Points, in no order, along strands that fork and pass close to each other.
Points whose rows are less than 88.1 apart are linked; no others are. Some points are linked to none.
j992: [-11  35   4 -22  24  14  29  -2   7  60  23  60   4  38 -56   9 -20  22
 -50  -3]
j838: [  2   1  13  -7  -1  -5 -16  44  13 -41  42  20 -21  37 -50  21 -13 -31
   0  33]
j916: [ 52 -16 -26 -19  -8  -8 -41  32  -2 -57  15  10 -30  60 -49   8   3 -11
 -33  21]
j233: [ 50  -5 -16  -5 -32   3   3  -7   1 -16  37  20 -18  43 -16  24   1   7
 -13  32]
j950: [-16  31  15 -43   0  42 -17  -1  15  -8   1 -79  12 -19  34 -15 -44 -30
  35 -21]
j411: [-22  11 -17 -13  17   4  13 -38  -4   7 -44 -24  20 -40  40 -40   9  14
   2  17]
j395: [-34 -17   7  16 -18 -44  36  11  -5  19   1  27  39 -10  -2 -15 -20   0
 -39  15]
j656: [-53 -30  -9  -2  -3 -25  27  13  -5  22 -10  38  38  -8 -41 -35 -24 -16
 -53  16]
j240: [ 37 -31   9  -3 -27  -6  21  36 -16  19  -9   1 -29  -9  26   5   3  24
  37  16]
j741: [-45   8  44  -2  46  17 -27  -9  16 -28  25  -4  -2  -1  -2  -9 -16 -40
  51 -28]
j685: [ 38   3  14 -13  11   3 -31  -7   7 -26   7   0 -24   2   0  28  35  24
  34 -20]
j146: [-25   6  13 -18  -3 -11 -16 -33  17 -32  59  14   8  26 -49  -1  18  -5
  11 -17]
j907: [-20 -31  15   1  -5 -35  10 -12 -22 -23 -15  -9  23 -29  10 -58 -12  10
  12  25]
j653: [  8  18 -19 -25 -11  12  20  19   3  52  23  35   2  30 -78  37 -33  29
 -58   2]
j292: [  8  -7  16  18 -34 -23  25  26   9   7  12  23  -9   2 -19  30  22  28
 -29  -7]
j531: [ 34  -3  27   2  37 -16 -24  50  -5 -14 -18  -3 -47  -8  -8  29  15   1
  39  24]
j926: [-64   8 -46   2  34  -6  29   9   3 -16   0  51  52 -34  -8 -44  21 -10
 -34  28]
j117: [-34  -7  10 -46   3  29  18 -14   9 -24 -21  42  17  24  29 -50  -9  -2
  11   8]
j690: [ 57  30  -8   7  17  -3 -28  27 -12 -20  -4  14 -33  14 -50  28  54  39
 -20 -17]
j911: [-74  39 -49   8  40  19  20 -17 -16 -41   1  33  25 -54  13 -38  21 -14
 -11  28]
j563: [ 57  24   6 -12  27  30 -32   7  -9   2 -22  -5 -46  15  -1  34  25  32
  31 -31]
j520: [ 12  32  24  -8  17  37   0  20  26  52 -35 -16 -14  -4  42  15 -17  -2
  34 -11]
j229: [ 46   4 -17 -10   1 -24 -42  -8  -1 -38  12  -4 -28   3 -35  32  54  24
  10 -20]
j957: [-66  25  21   3  37   2  24   2  47  26  -2  54   8   0  23 -21  11  12
 -48 -17]
j40: [ 29   8 -30 -27 -29  20 -20 -17 -12 -28   3 -85  13 -27  27   5 -10  -4
  28 -25]
j70: [ 54 -17 -46  24 -29  11 -24 -12 -26  20 -33 -18 -17  12  38  15 -14  -1
  34 -27]
j614: [  1   2   6  36  30 -38 -48  19 -11 -55   4 -20 -33   4 -10  33  18 -20
   3   9]
j449: [ 24 -13   5  -2 -43   2  19  11 -21   4   7 -12   2 -21  31 -13  36  33
  28   0]
j781: [  3  -8  -4  -1 -36  15   0 -40 -18 -31  11 -76  -3 -32  36  -9  -6   6
  31   1]
j81: [-19  -5  -8   0 -28   2  35 -36  -9  17 -22  -6  14 -36  50 -39  27  31
 -19  15]
j261: [ 26 -27 -11  -5 -41  -6  10 -49  -6 -18 -11   3  11  31  16 -20  15  28
   2  -5]
j922: [-34  19 -15 -46  -9  41   1 -47  13 -28 -16 -41  19 -23  40 -65 -23 -11
  33   6]
j482: [-46  22  11  27  17  11  10 -18  18  11 -14  21   7   6  51  -9   6   9
 -56 -12]
j902: [ 22  -7 -13  51   7  14   7   9  -8  52 -23  30 -33   6  80  29 -10  22
 -12 -43]
j125: [-35   8   5 -44   7  22   1 -33  32 -35  -8  -8   5  11  21 -58   0  -6
  26   6]
j260: [ 42 -38 -12  -7 -32 -18  -6  45  -1 -64   5  12 -12  34 -60  19  -4  -3
 -20  -1]
j534: [-45 -11  14  22 -39 -25  23 -21 -14 -37  50 -21  48 -25 -42  -2  20 -15
 -15   9]
j678: [ 21  12   8  -9 -13  -2 -29   1   2 -31  41   7 -25  41 -27  24 -15  -7
  16  38]
j354: [ 28 -14  -8 -14 -13  14  16 -18   2  44 -17  44  -6  43  31 -30 -30  22
  -2  21]
j483: [  2   3 -20   8   6  -4   8  17 -13  26  26  26  -4  19 -94  46 -41  -3
 -51  -3]
j956: [ 37 -10  -3  38  11 -18 -15 -18  -9  31 -17  -2 -20 -22  36  45  31  34
  -6 -19]
j536: [ 43   5   5  17  -3 -25  -1  35  -7  11   8  22 -10  -6 -36  39  40  36
 -39  -9]
j4: [ 33  -7 -21   7  20   3 -47  23   1 -42  -6 -63 -39  -4  21  28 -14 -17
  20 -14]
j336: [-26 -21  -5  12   6 -22  -5 -21  15  -3  31  30  32  35 -80   3 -16 -31
 -31 -24]
j477: [-26   3  28 -24   8   8 -17 -51  30 -27  22  -6  14  -8 -18  -1  27   8
  17 -47]
j405: [-50 -30 -22 -12  37 -13  21  19  16  12  -4  67  42  28 -66 -32 -36 -34
 -48  -5]
j881: [-18  28   8  -8 -13  -5  31 -17   6  57   5  32   2   2  34 -18   9   2
 -11  47]
j13: [  2  -7  13   8 -64  -9  38  11  -8  19  -5  21   8  -7  13  11  39  42
 -16 -11]
j724: [ -3  23 -11 -33   1  42  22 -28  21  36 -43 -38  19 -31  57 -28  17  10
  -3 -12]
j386: [-28 -48  -3  -9  15  -9  10  12   2  12  14  41  27  38 -79 -14 -55 -27
 -32 -17]
j85: [ 74 -22 -43  20 -18  26 -16  10 -33  23 -24  24 -41  17  26   8  -7   8
  40  -3]
j471: [-25 -16  17  28  -2 -20 -22  -4 -13 -63  17 -42  -7 -12  -8  28  12 -13
   8   3]
j167: [ -5 -30 -15   6  18 -39  12  11 -12  33   4  34  20  24 -77  17 -57   5
 -56   2]
j949: [-46 -26  18  10   8 -32   9 -23 -30 -46  16  -1  36 -25 -29 -66  -3 -17
  -8   6]
j963: [ 51   7  -6   0  44  -3 -52  45   8 -18 -32 -38 -59  -5  10  25  17 -21
  13   3]
j696: [ 26  19 -11 -20 -17  40  -8   5   3   3  -7 -92   1  -4  29   5 -26 -28
  41 -27]
j702: [-22  21  17 -15  -1  12  -8 -50  15   3 -19 -22  -2 -25  10  -1  23  18
  25 -31]
j341: [ 28 -12   7  38   3   4   2  -7  -2  24 -17  30 -17  13  43  31  12  24
 -23 -23]
j813: [ 18 -20 -33   5  11  11   0 -21  -6  53 -54 -34  12 -15  66 -23 -21 -12
  10  -2]
j259: [  7   0  55  -5  39 -12  -1  43  10   1  13  47  -6  24 -65  16 -20 -12
  16  -4]
j747: [-32  -3  40 -11  28  -8  17  12  10   4  18  52  22  14 -48 -17 -13 -16
  18  -5]
j834: [  0  36   2  -3  -4  46  18  -1  32  74 -31 -26  11 -17  71  -6   2  -1
   4 -14]
j315: [-21 -10  24  36 -33 -32  -1  -5 -20 -33  31 -28  20 -19 -13  17  15 -11
 -10   9]
j559: [ -4  -1  29  -2  11  -4  -4  10   6  11 -12  21  -4  15  16  -2 -18  12
  17   2]
j596: [-49 -32  -3  -3 -25 -18  40 -14 -16 -22  24 -11  57 -27 -48 -38   5 -17
 -16   7]
j388: [-37  19  20  14  -6  -4  27 -17  12  20  35  12  12  10   9  -2  -8 -30
   0  58]
j560: [ 25 -30   7   2 -54 -13  -5 -11  -5 -59   5  -7  10  28  18   4   8  17
   4  -3]
j648: [-42  24  13  13  27   2  23  -4  24  48  27  64  20  11 -30  -8   2   4
 -54 -12]
j680: [ 31  11 -36 -19 -20   9   5  64   4  -5  12   3 -33  22 -78  35  17  13
 -58  33]
j19: [ 18 -17  -3  42 -33  18  12  22 -19 -12 -16 -37 -17 -33  66  30   0   7
  18 -14]
j287: [-40  23  -4  14  41 -34  13 -33   4  36   0  30  29 -27 -17 -30  42  -9
 -18  20]
j976: [-25 -20  -2   7   0 -30 -27 -19   2 -32  51   3  10  13 -56  14  -7 -28
   5  -9]
j509: [ 10  24  -3  14  12  -4 -15 -42   7  28 -11 -29  -5 -16  14  37  22   9
   7 -26]
j478: [ 40 -41  -3  -8 -48 -16  -6  38  -8 -65  -7   7  -5  16 -16  16  20  23
   1  -9]
j698: [ 42  20 -31   3 -34  62  -9  17   5  28 -21 -56  -2  12  53  24 -14 -38
  22 -28]
j694: [ 32   6 -42  -4  -4  23  -1 -17  -5  47 -46 -57  36  -1  37  -7  -8  -6
   6 -46]
j789: [ 54  -3 -39   8 -28 -16   8  60  -9   1   1  22 -35   7 -40  40  25  16
 -56  11]
j634: [-62   6 -23  30  26 -43  14 -19  -7   9  -7  46  41 -23  -2 -39  24  -7
 -60  17]
j658: [ 23  29  28 -11   6  -4  25  29   7  48  23  25 -19 -14  -5  28   8  16
  10  42]
j750: [-27  14  16  -8  16  14 -31 -14  27 -36  33 -41 -15  -2  10  13 -24 -26
  40 -19]
j538: [ 16  48  21 -17  31  12   3  16   6  45   9   7 -37  -1  -5  35  22   7
  32  13]
j701: [  7  13   8  -8  -9 -16  36  22  -1  79  22  41   5  -2   7  -3 -14  24
 -16  49]
j887: [ 29   2 -18  47   8  33  -9  11   7  53 -36 -18 -27   3  70  22 -21 -10
   3 -42]
j572: [-35  35   0 -31  27  53  -6 -24  16 -21 -10 -61  18 -21  32 -48 -40 -34
  11 -14]
j959: [-53 -12  39  -3  25  -2  -2   2  12 -32  35  26  14  20 -13 -32 -23 -47
  16  -5]
j450: [-15 -13   1  -3 -43 -17  35 -39 -18 -11  -5 -24  27 -26   4 -36   8  20
  -4  35]
j553: [ 10   3   0  39 -30  44  18  15 -20   4 -27 -69   4 -36  69   8  -5 -18
   2 -19]
j644: [-53  19 -35   1  40   3   1 -49  -9 -32 -24   2  28 -48  22 -54   7   6
   3  21]
j714: [ 22  21 -12 -23  -7  -3  -8  53  24 -23  32  23 -19  32 -78  32  18 -13
 -20  32]
j153: [ 26 -23 -22  18 -22   6 -21  31 -21 -29 -15 -44 -39 -12  42  31  -4 -15
  33   4]
j75: [  3   0  18 -27  13  -3 -43  -6  28 -25  27  -1 -29  31 -12  15 -24 -19
  46  -1]
j213: [ 72 -43 -13  16 -35   4   2  49 -37   2 -13  22 -37   7  28  13  22  24
  42  -4]
j857: [ 25   4  28 -19  27 -16 -16  68  -1 -10  -8  32 -33  15 -30  13  -4  10
  19  14]
j107: [-45  10  18  20 -26 -15  35 -23   3  27  30  10  23 -13 -12  14   3 -10
 -43  29]
j971: [-34 -10 -12  10  57 -41   1 -26  -3  39   3  57  44   3 -54 -27  18 -22
 -21   1]
j28: [-15  16  20   6 -23  35  13  -5  -4  -9 -21 -72   3 -53  45 -22  -7   8
  11  -9]
j514: [ 61 -21 -34   4  -7  11 -25 -12 -20  31 -31 -59   3 -12  28   7 -11  -7
  41 -36]
j988: [-17 -32  23 -27 -21 -32  -2 -18 -16 -43 -14 -23   3  -7   9 -32  -9  15
  48   3]
j977: [ 11 -22  15 -44 -18 -42  -8  -7  -5 -24  26 -14  -5  -6 -14 -22   3   9
  57  -6]
j79: [-54  14  32  26  11   6   2 -51  18 -24   3  12  25   6  11  -7  18  -3
 -33 -12]
j291: [ -1 -12   4  26  -6  10 -19 -30 -11  -1 -14 -47  -8  18  49   7 -49 -14
  11  12]
j82: [ 73  -7 -32   9 -14  12 -24  23 -12 -34  14  38 -30  66 -38  22  -8  10
 -25  27]
j595: [ 23  25  32 -31  36  34 -27  17  15  34 -18  -2 -35  -5   7  26   1  15
  40 -15]
j319: [-61   3  31  12  45  -8   6  -1  -6  -4 -12  20  25 -30  17 -39  -1 -21
  -2  28]
j903: [-12   5 -13   0  35 -15   0 -10  -8  71 -43 -13  -2 -30  48  -4 -21  -6
  12   7]

A fork is a point with three links. Follow the links from the first point to the second and name the forks in between, in order.
j411, j4 -> j595 j536 j678
j976, j520 -> j386 j595
j213, j596 -> j536 j595 j411 j907
j644, j656 -> j411 j595
j595, j531 -> j536 j678
j887, j992 -> j386
j750, j395 -> j678 j536 j595
j922, j741 -> j696

A fork is a point with three links, a tip a point with one. Leave the first point through the second and follow the links. Name the first fork or tip that comes.
j553, j19 -> j678
j449, j240 -> j903
j79, j482 -> j386
j976, j146 -> j887
j395, j107 -> j595
